The views of a scene show one set of named points, each view turned or mirrored, and shifted as a whole, with a little noise and some points left out.
In the rows, zero is written as 128.

Scene 1
View 1
<104>: [105 144 101  93 131 132 106 104 142 132 127 179  86 140 149 111 162 138
 166 124 114 143 146 143 129  91 140 123 165 100  63 117 155 170 143 130
 125 128 133  88 138 114  95 129 127 105  97 119 131 157 135 132 118 146
 128 133 109  89 108 108 144 107 137 160]
<167>: [ 96 199  81  86 182  99 125 128 143 119 127 165  72 119 146 167 148 117
 143  52 148 151 142 170 112  78 204 173 200  84  90  85 136 191 134 128
 107  88 153  76 114 100 101 171 154 103  65 142 173 171  92 125 100 176
 159 199 120 129  94 106 188  71 113 126]
<205>: [ 98 115 135  81 125 168 168 148 164 124 176 118  63  77 122 134 143 103
 116 127  85  89 160 116 171  81  96  83  91 117  68  99 147 170 185 148
 126 129 151 135 115 119 112  29  45 122 101 133  77 179 148 138 187  90
 151 105  78  87 138 127 168 154 111 163]
<23>: [136 130 133  88 121 134 133 142 161 126 163 145  85 111 156 125 135 124
 141 116  96 109 147 134 150  81 138 109 148 103  86  92 151 173 153 145
 124 115 149 130 112 134 106  90  75 116 101 137 102 155 136 117 145 118
 147 144 110  97 137 119 169 119 110 147]
<138>: [130 151 124  82 136 115 148 153 165 129 165 139  84 110 158 135 137 117
 134  93  99 114 147 141 149  73 154 118 151 101  94  84 145 174 148 144
 120 100 154 129 102 134 108 101  83 112  97 143 118 159 124 110 144 117
 159 154 108 108 130 120 190 108 106 141]
<227>: [137 186 113  80 167  89 149 163 169 126 158 133  77 115 167 165 128 110
 129  51 120 123 134 157 135  62 199 147 179  94 110  61 133 185 141 142
 101  74 161 117  84 122 115 137  96 112  78 157 143 167  90 110 124 144
 179 198 128 124 133 114 218  87  89 121]
<120>: [215 157 139 103  99  64  88 147 162 137 148 169 130 181 211 109 131 170
 187  87  88 142 120 165 130  70 190 133 212  96 126  78 161 169 110 149
 119  70 152 139  82 176  97 171  97 110 117 153 133 107 108  67  99 128
 158 197 149 115 144 114 191  62  94 128]
<214>: [198 122 168  86  96 100 141 184 176 136 198 130 117 131 189 118 116 141
 148 110  64  94 129 131 165  64 150  95 153 116 119  69 155 170 146 159
 122  86 159 172  70 171 120  88  25 122 119 159  74 122 129  77 156  83
 172 161 123 111 173 135 207 106  85 139]
<86>: [109 162 113  79 156 126 156 147 160 123 163 134  68  97 143 145 141 100
 123  90 117 110 149 144 151  72 156 122 149  97  86  78 136 180 157 144
 113 103 152 118 100 118 109  97  83 112  83 145 113 172 121 124 152 124
 164 150 104 108 127 113 185 115 100 139]
<131>: [154 151 124  94 117 101 115 137 164 128 146 163 103 147 170 122 141 138
 165 101  99 130 136 154 137  77 167 129 180  99  93  91 150 174 131 143
 120  97 147 123 108 143 103 133 103 108 100 146 129 142 124 105 118 135
 149 163 126 110 134 117 178  83 112 142]
<176>: [ 81 169  99  78 177 132 158 137 152 119 150 139  58  90 126 159 151  98
 118  85 134 128 150 146 139  76 165 137 151  94  74  86 135 183 167 132
 108 108 150  93 116  99 109 105 116 108  71 137 137 187 113 141 140 141
 166 160 109 112 118 113 183 112 111 134]
<34>: [ 18 178  73  69 207 158 190 130 152 117 145 130  27  50  98 174 154  68
  89  78 152 119 161 140 148  78 148 138 126  96  58  91 121 186 183 132
 109 124 154  70 132  66 115  78 119 103  59 132 141 219 118 171 151 152
 160 135  83 113  95 111 176 136 123 144]
<151>: [131 147 128  75 147 120 165 166 171 120 177 119  78  92 148 149 129 109
 120  80 105 100 146 140 153  65 161 115 144 105 102  71 144 177 160 150
 113  93 160 138  83 131 121  84  65 112  91 153 105 164 119 110 156 114
 168 159 108 110 136 117 203 115  96 138]
View 2
<104>: [119 105  89 135 114 156 145 158 101 164 144  89 125 139 136 133 157 125
 144 149 176 108 186 119 165 108 129 108 131 151 148 107 123 143 125 134
 125 122 151  87  84 149 143 160 150  75 191 123 135 134 110 184 150 117
 189 150 146 135 122 178 110 142 136  84]
<138>: [128 106  96 118  93 169 144 139  97 143 152 117 157 111 111  99 141 136
 156 124 137  96 182 114 141 118 142  90 119 159 170 155 125 137 136 154
 132 129 156  93 115 129 158 161 136 104 113 122 153 115 122 120 167 133
 177 135 122 126 136 144 151 129 142  66]
<205>: [138 103 120 118  71 179 131 105 127 121 112 165 139 173  96 119 126 152
 167  99 144  40 213 142 147  81 181 115 150 167 169 111 162 143 148 124
 150 155 182  40 111 137 162 130 111  98 122 164 114 150 127  80 150 134
 150 122 125 121 128 111 163  96 167  75]
<151>: [129 107  99 121  84 178 138 120  97 132 146 133 156 107 101  98 121 146
 154 117 123  81 173 117 133 123 143  82 112 158 169 165 127 138 150 159
 139 134 157  88 128 119 162 150 125 112  82 122 165 115 121  88 176 136
 176 128 113 118 137 127 168 112 145  58]
<176>: [119 104  90 128 127 180 125 121 104 140 132 106 125 107 101 120 128 139
 167 144 130 120 178 142 152 127 116  59 111 120 164 141 101 152 135 145
 117 142 158  89  90 117 157 149 159 112 123 135 175 140 122 118 188 124
 207 133 113 111 102 147 126 146 147  57]
<131>: [120 113  90 123  94 161 158 163  84 159 162  94 162  97 133  98 151 129
 135 135 153 107 163  86 143 125 131 107 106 172 157 154 120 137 132 166
 134 118 135 108 117 138 153 166 138  83 132  97 154 101 107 156 150 127
 178 147 132 144 152 173 144 133 125  72]
<214>: [132 114 105 105  41 156 166 149  83 137 174 142 195 100 116  65 139 134
 140  95 128  60 171  67 116 124 176 131 116 214 172 174 152 126 147 177
 164 129 151  94 167 137 170 159  94  95  75  93 130  82 117 100 140 141
 131 132 133 148 180 130 197  89 129  61]
<23>: [128 103 104 120  80 162 145 139 107 145 136 136 148 149 115 104 144 140
 147 111 152  69 187 114 147 100 160 118 131 175 162 127 156 136 141 138
 144 134 164  72 112 143 159 150 117  84 135 138 127 125 123 120 145 132
 157 134 137 134 146 138 154 113 151  77]
<120>: [110 123  74 116  75 149 177 205  55 172 196  75 194  62 151  63 167 128
 116 136 152 127 141  41 126 148 125 122  91 215 161 175 109 124 128 197
 137 103 120 142 154 134 150 185 126  80 113  49 160  58 100 184 142 136
 167 153 137 155 184 193 161 129 103  66]
<227>: [119 105  82 122 110 173 135 136  87 142 165  95 166  64 110  86 124 133
 152 140 121 121 149 110 133 152 113  53  85 147 169 193  85 136 137 181
 124 126 139 122 123 109 161 159 155 120  76  93 196  99 116 113 197 135
 202 135 106 114 131 152 152 143 132  45]
<34>: [127  87 100 132 153 200  99  87 128 130 106 125  95 144  76 139 106 144
 179 143 130 102 196 193 167 110 115  34 121  80 166 123 100 158 138 122
 115 157 180  66  63 120 160 137 177 127 130 177 175 176 131  92 206 119
 216 128 100  94  69 125 108 148 166  56]
View 3
<214>: [131 137 117 104  89 133 106 140 164 147 152 135 165 164  71  98 107  42
  61 125 119 146  81  61 171 181 115 100 188 105 153 124 118  69 154 188
 125  70 127  98 154 169 119 194 156 115  91 148  97 145 111 135  92 154
  70  83 124 121 187 123 159 133 119 113]
<120>: [182 137 145  98  55 104 146 148 197 165 164 159 116 136  79 143 104 138
 111 127 110 148 127  48 142 174  84 130 162 143 156 123 139 127 162 169
  98 111 125  54 168 147 112 157 179 142  73 178 110 183  94 112  86 157
  80  57 144  92 106 102 174 123 134 105]
<131>: [150 143 134 128 111 116 130 131 162 156 158 121 112 152 121 121 119 129
 111 121 125 122 118  80 143 160  95 122 147 130 152 125 129 142 159 159
 113 132 123  92 154 117 111 168 156 122  93 153 117 137  94 125 115 151
 101  84 136 102 113 111 155 150 141 104]
<34>: [ 91 151  95 191 220 105  76 104 112 144 165  40  96 199 191  69 118 141
 109 138 147  87 113 163 164 147 116 119 115 115 124 154 101 186 113 165
 173 215 100 180 118  51  99 190 124 111 123 110  99  21  88 173 162 143
 110 130 102  83 133 118 113 221 147  81]
<176>: [120 146 107 162 168 101  94 123 137 151 163  76 102 177 154  91 116 143
 110 135 136 106 124 129 156 154 107 130 121 121 126 137 117 173 130 168
 147 188 103 145 139  79 113 180 137 123 106 127 103  72  90 153 141 150
  97 101 113  75 122 118 136 192 137  83]
<167>: [159 147 122 149 136  75 118 133 171 164 179 105  72 160 148 121 102 202
 132 138 127 101 153 107 145 154  92 158 110 156 122 144 135 213 129 163
 126 225 104 115 159  70 105 160 155 147  90 145 101 109  88 153 132 152
  88  72 117  52  71 105 157 182 143  79]
<151>: [119 139 108 141 141 111  95 128 143 147 157  99 132 174 126  93 113 104
  95 133 127 113 104 100 163 163 116 121 150 119 139 135 118 133 135 179
 137 143 111 132 144 116 109 183 142 112  99 138 100  97  96 149 124 154
  87  97 115  94 150 122 147 178 129  91]
<86>: [117 145 103 146 152 110  93 127 136 145 157  88 124 179 132  91 109 103
  87 134 134 115 104 114 166 161 113 116 143 112 133 142 113 142 133 178
 148 153 110 138 141 108 102 188 138 115 101 135  98  85  92 151 131 156
  88 102 111  90 147 121 139 178 133  95]
<23>: [121 138 114 147 142 141 112 117 131 140 145  85 139 160 136  95 138  79
  93 110 137 120  91 102 161 153  92 100 158  84 166 126 107 117 166 163
 124  94 135 124 142 125 108 184 142  99 118 130 126  87 100 129 126 144
 122 115 139 136 163 130 131 165 138 118]
<205>: [ 84 133  97 157 169 147  83 109 102 135 137  57 157 183 145  67 143  50
  76 114 148 109  70 130 175 153 111  89 163  71 163 139  92 102 153 172
 151  98 129 161 118 116 106 202 128  87 127 127 121  53  98 143 134 144
 127 141 126 148 195 135 109 180 134 111]
<138>: [124 143 116 135 134 121 102 130 144 149 153  95 124 170 125  96 118 106
  94 125 129 117 102 102 165 163 106 115 151 114 148 135 120 134 138 173
 132 140 120 124 142 116 110 181 144 117 102 139 107 102  91 145 119 156
  95  95 118 100 144 119 146 165 129 104]
<104>: [148 126 130 159 146 126 136 114 140 148 146  87  94 152 167 119 149 162
 136 107 141 110 125 114 128 139  74 121 126 106 172 131 119 168 172 137
 114 137 136 110 151  90 106 162 151 115 115 148 142  96  94 123 136 138
 152 107 153 117 101 103 132 170 156 107]
<227>: [141 154 109 129 121  87  94 138 174 156 179 124 110 172 108 104  81 131
  84 155 119 121 121  90 166 170 115 140 141 149 118 138 128 156 113 186
 139 190  97 118 147 113 112 182 149 136  77 145  82 128  90 159 112 162
  57  70 102  56 122 115 167 170 122  79]
View 4
<23>: [120 174 159 121  73 121 152 170 121 141  64 101 137 153  91 131 146 150
 123 122 109 132 126 102 161 134  87 124 131 100 119 140 153 124 134 137
 110 105 154 114 103 150 115  89 140 103 142 128  77 119 137 132 136 134
 149 158 135 138 125 133 110 165 117 136]
<205>: [116 219 165 128  64 127 153 203 112  97  46 106 153 149  61 104 144 167
  94 153  81 147 136  69 168 140  70 128 133  75 104 153 151 118 127 160
 107 100 174  87 156 138  91  67 153 116 146 135  58 124 145 140 142 119
 172 175 140 129 119 124 124 184 117 144]
<138>: [102 162 146 126 100 147 150 158 116 130 106 111 129 158 104 132 135 128
 152 132 134 140 110  97 141 124  89 110 117 101 109 148 162 134 135 131
 126 113 143 123  81 141  98  91 154 116 127 120  89 137 155 131 117 146
 150 154 133 130 145 132 104 153 121 139]
<131>: [ 99 133 147 111  97 131 152 130 125 160 112 114 128 161 122 150 142 123
 170 100 152 126  98 117 140 124  98 112 107 130 114 133 162 139 141 118
 126 117 126 133  47 154 124 108 139 105 121 118 105 129 143 116 122 146
 132 143 130 133 143 129  94 138 123 129]
<86>: [ 95 174 136 130 100 157 151 158 120 106 105 113 137 156 104 121 130 132
 159 138 131 146 104  84 137 122  91 113 119  95 107 152 162 139 146 146
 123 119 148 112  88 144  85  85 156 135 119 109  96 147 167 128 111 140
 160 158 122 122 144 127 109 154 121 149]
<167>: [ 86 145  84 113 105 151 144 100 156 126 137 124 136 169 160  98 135 138
 225  87 170 116  87  80  94 109 142 111 107 149 154 165 173 172 177 153
 132 135  87 118  22 175 108 110 128 162  72  84 162 153 149  98 123 161
 154 113  75 114 149 109  92 101 164 166]
<227>: [ 82 132 120 144 130 173 147 130 119 126 166 117 125 161 133 134 127  96
 194 141 174 156  83 102 124 104  89  97 100 104  95 138 175 149 152 134
 147 134 128 132  44 141  82  94 164 143 102  90 104 159 185 129  93 155
 145 141 122 117 159 128  98 140 128 140]
<176>: [ 89 183 105 134  97 156 144 147 134  91 116 115 140 161 115  98 132 145
 178 133 137 138 103  63 120 117 110 119 117 110 128 166 164 159 157 160
 132 124 121  99  81 155  80  83 151 160  96 102 117 149 164 113 120 145
 163 138 102 117 148 113 106 135 143 158]
<214>: [102 128 191 125 112 138 156 167  95 173 107 109 111 154  86 188 140  95
 125 143 135 158 109 137 174 133  45 107 108  97  68 103 166 106 114  96
 121 114 165 148  84 126 112  93 171  71 162 138  46 117 160 149 101 136
 127 177 176 145 140 153 102 173  86 107]
<120>: [102  83 168  99 116 117 156 116 125 205 117 118 103 162 128 198 146  91
 173  84 161 121  95 156 148 123  90 105  95 139 109 106 166 129 132  90
 118 116 125 159  12 155 158 131 138  72 135 121  98 109 136 121 111 153
 117 149 152 151 150 134  83 139 110 113]
<104>: [117 153 125  94  70 111 147 138 147 148  66 114 141 156 120 116 151 163
 164  76 121  99 121  89 128 125 138 125 125 132 155 154 152 147 153 145
 105 107 113 112  64 172 134 109 115 117 108 124 126 118 115 100 147 143
 154 130 106 132 131 117 100 133 141 150]
<151>: [ 93 166 148 141 108 157 153 168 108 112 116 112 129 160  96 132 128 119
 152 151 139 168 106  92 150 118  71 105 113  89  89 143 169 133 133 134
 129 120 148 117  97 135  80  83 167 125 126 114  79 142 172 143 107 147
 151 166 136 125 142 132 110 160 114 134]
View 5
<23>: [124 172 123 151  70 127 106 151 111 128 107 136  86 113 131 117 121 141
 109  88 164 123 103 114 141 124 166 119 149  85 167 147 152 159  75 144
 147 118 133 165 128 140  92 144  86 119 131 164 123 107  79 106 156 133
 113  94 169 125 108  92 198 133 139 117]
<167>: [ 77 130 143 129  83  97 116 109 104 145 148 138 118 104 154 211  83 100
 145  95 177 117  91 104 110 119 179 185 137  67  97 198  81  99 127 153
  76 139 113 124 174  52  74 210 106 159 165 102  82  93 114 122 185 162
 181 187 129 140 169 159 133 145 129 109]
<176>: [ 97 180 131 124  72 111 135 129 114 151 115 161 107 100 137 151  93 130
 136  83 186 124 122  98 106 114 153 156 148  62 115 169 114 100 109 132
 102 146 113 133 128  99  78 198  78 135 145 125  97  84  87 104 184 178
 160 151 145 112 141 137 154 130 132 102]
<138>: [117 156 115 138  71 118 119 146 106 150 118 137  92 102 158 136 108 139
 121 104 165 129 106 104 122 112 168 138 156  87 144 168 129 136  96 146
 121 110 112 164 144 112  95 164  85 137 147 146 107 108  88 119 177 152
 136 118 151 119 132  96 172 138 146 125]
<205>: [130 220 121 132  63 137 130 172 125 138  78 159  88 106 122  72 128 166
 110  74 174 133 133 109 130 118 139 101 153  72 155 126 166 146  74 131
 155 130 114 154  90 166  98 139  62 104 108 164 124  94  61  96 166 164
 101  77 174  98  97  85 199 116 134 104]
<86>: [110 170 123 133  67 123 129 149 110 158 111 154  93  94 153 136 102 137
 119  88 177 133 117 105 119 109 153 139 153  80 129 166 128 120  97 144
 115 125 107 156 135 110  86 173  72 134 138 146 108  97  84 114 182 162
 145 120 149 114 133 107 163 137 143 116]
<214>: [154 129  75 159  66 128 127 188  89 171 112 128  54 102 188  91 102 153
  91 127 153 147 101  96 149  90 170 101 166 122 187 168 173 165  79 170
 150  54  92 224 155 135 109 117  68 142 128 194 122 141  78 149 177 130
  96  47 145 109 131  25 201 155 172 165]
<151>: [131 161 103 138  66 125 134 159  97 165 109 153  84 100 171 122 100 144
 112 104 174 136 118  94 118  98 148 131 161  91 133 173 134 120  96 150
 120  99  94 177 139 112  94 163  67 136 138 152 108 109  80 123 190 165
 136 107 143 108 133  82 169 143 151 129]
<131>: [110 122 124 153  78 114  93 127 102 143 139 117  89 110 151 161 106 116
 117 104 167 120  78 114 141 123 188 146 144  87 156 177 121 151  94 158
 116 104 125 157 186  90  90 161 104 151 147 145 107 120 101 127 164 126
 142 128 145 142 147 110 179 143 145 134]
<227>: [117 126 104 131  72 108 134 136  93 174 134 152  96  99 183 173  80 128
 130 112 179 139 108  92 112  97 161 166 161  95 117 200 107 105 114 155
  87 100  88 171 177  75  90 189  81 160 158 127  86 105 100 146 203 171
 171 143 126 116 163 103 145 153 156 131]
<120>: [116  59 107 176  82 110  78 129  79 147 167  92  80 109 185 196  99  94
 119 132 153 123  47 114 157 111 211 143 146 119 171 208 125 162  97 174
 109  63 115 184 224  65  94 142 137 173 164 162 104 149 112 159 159 105
 136 119 131 162 172  89 184 163 163 167]
<34>: [ 97 238 147  98  64 115 147 133 133 142  96 187 126 100 112 129  99 151
 141  56 194 124 154  96  84 123 125 156 149  45  87 152 111  84 106 118
 108 179 114 109  84 123  69 215  56 113 127 113  94  54  75  74 185 201
 163 158 159  99 120 154 144 115 117  73]

Which points are out of place in each view (at most two, in the order of its rows)? Write none if all are in place.
view 1 => <23>
view 2 => none
view 3 => <151>
view 4 => <167>, <120>
view 5 => <214>
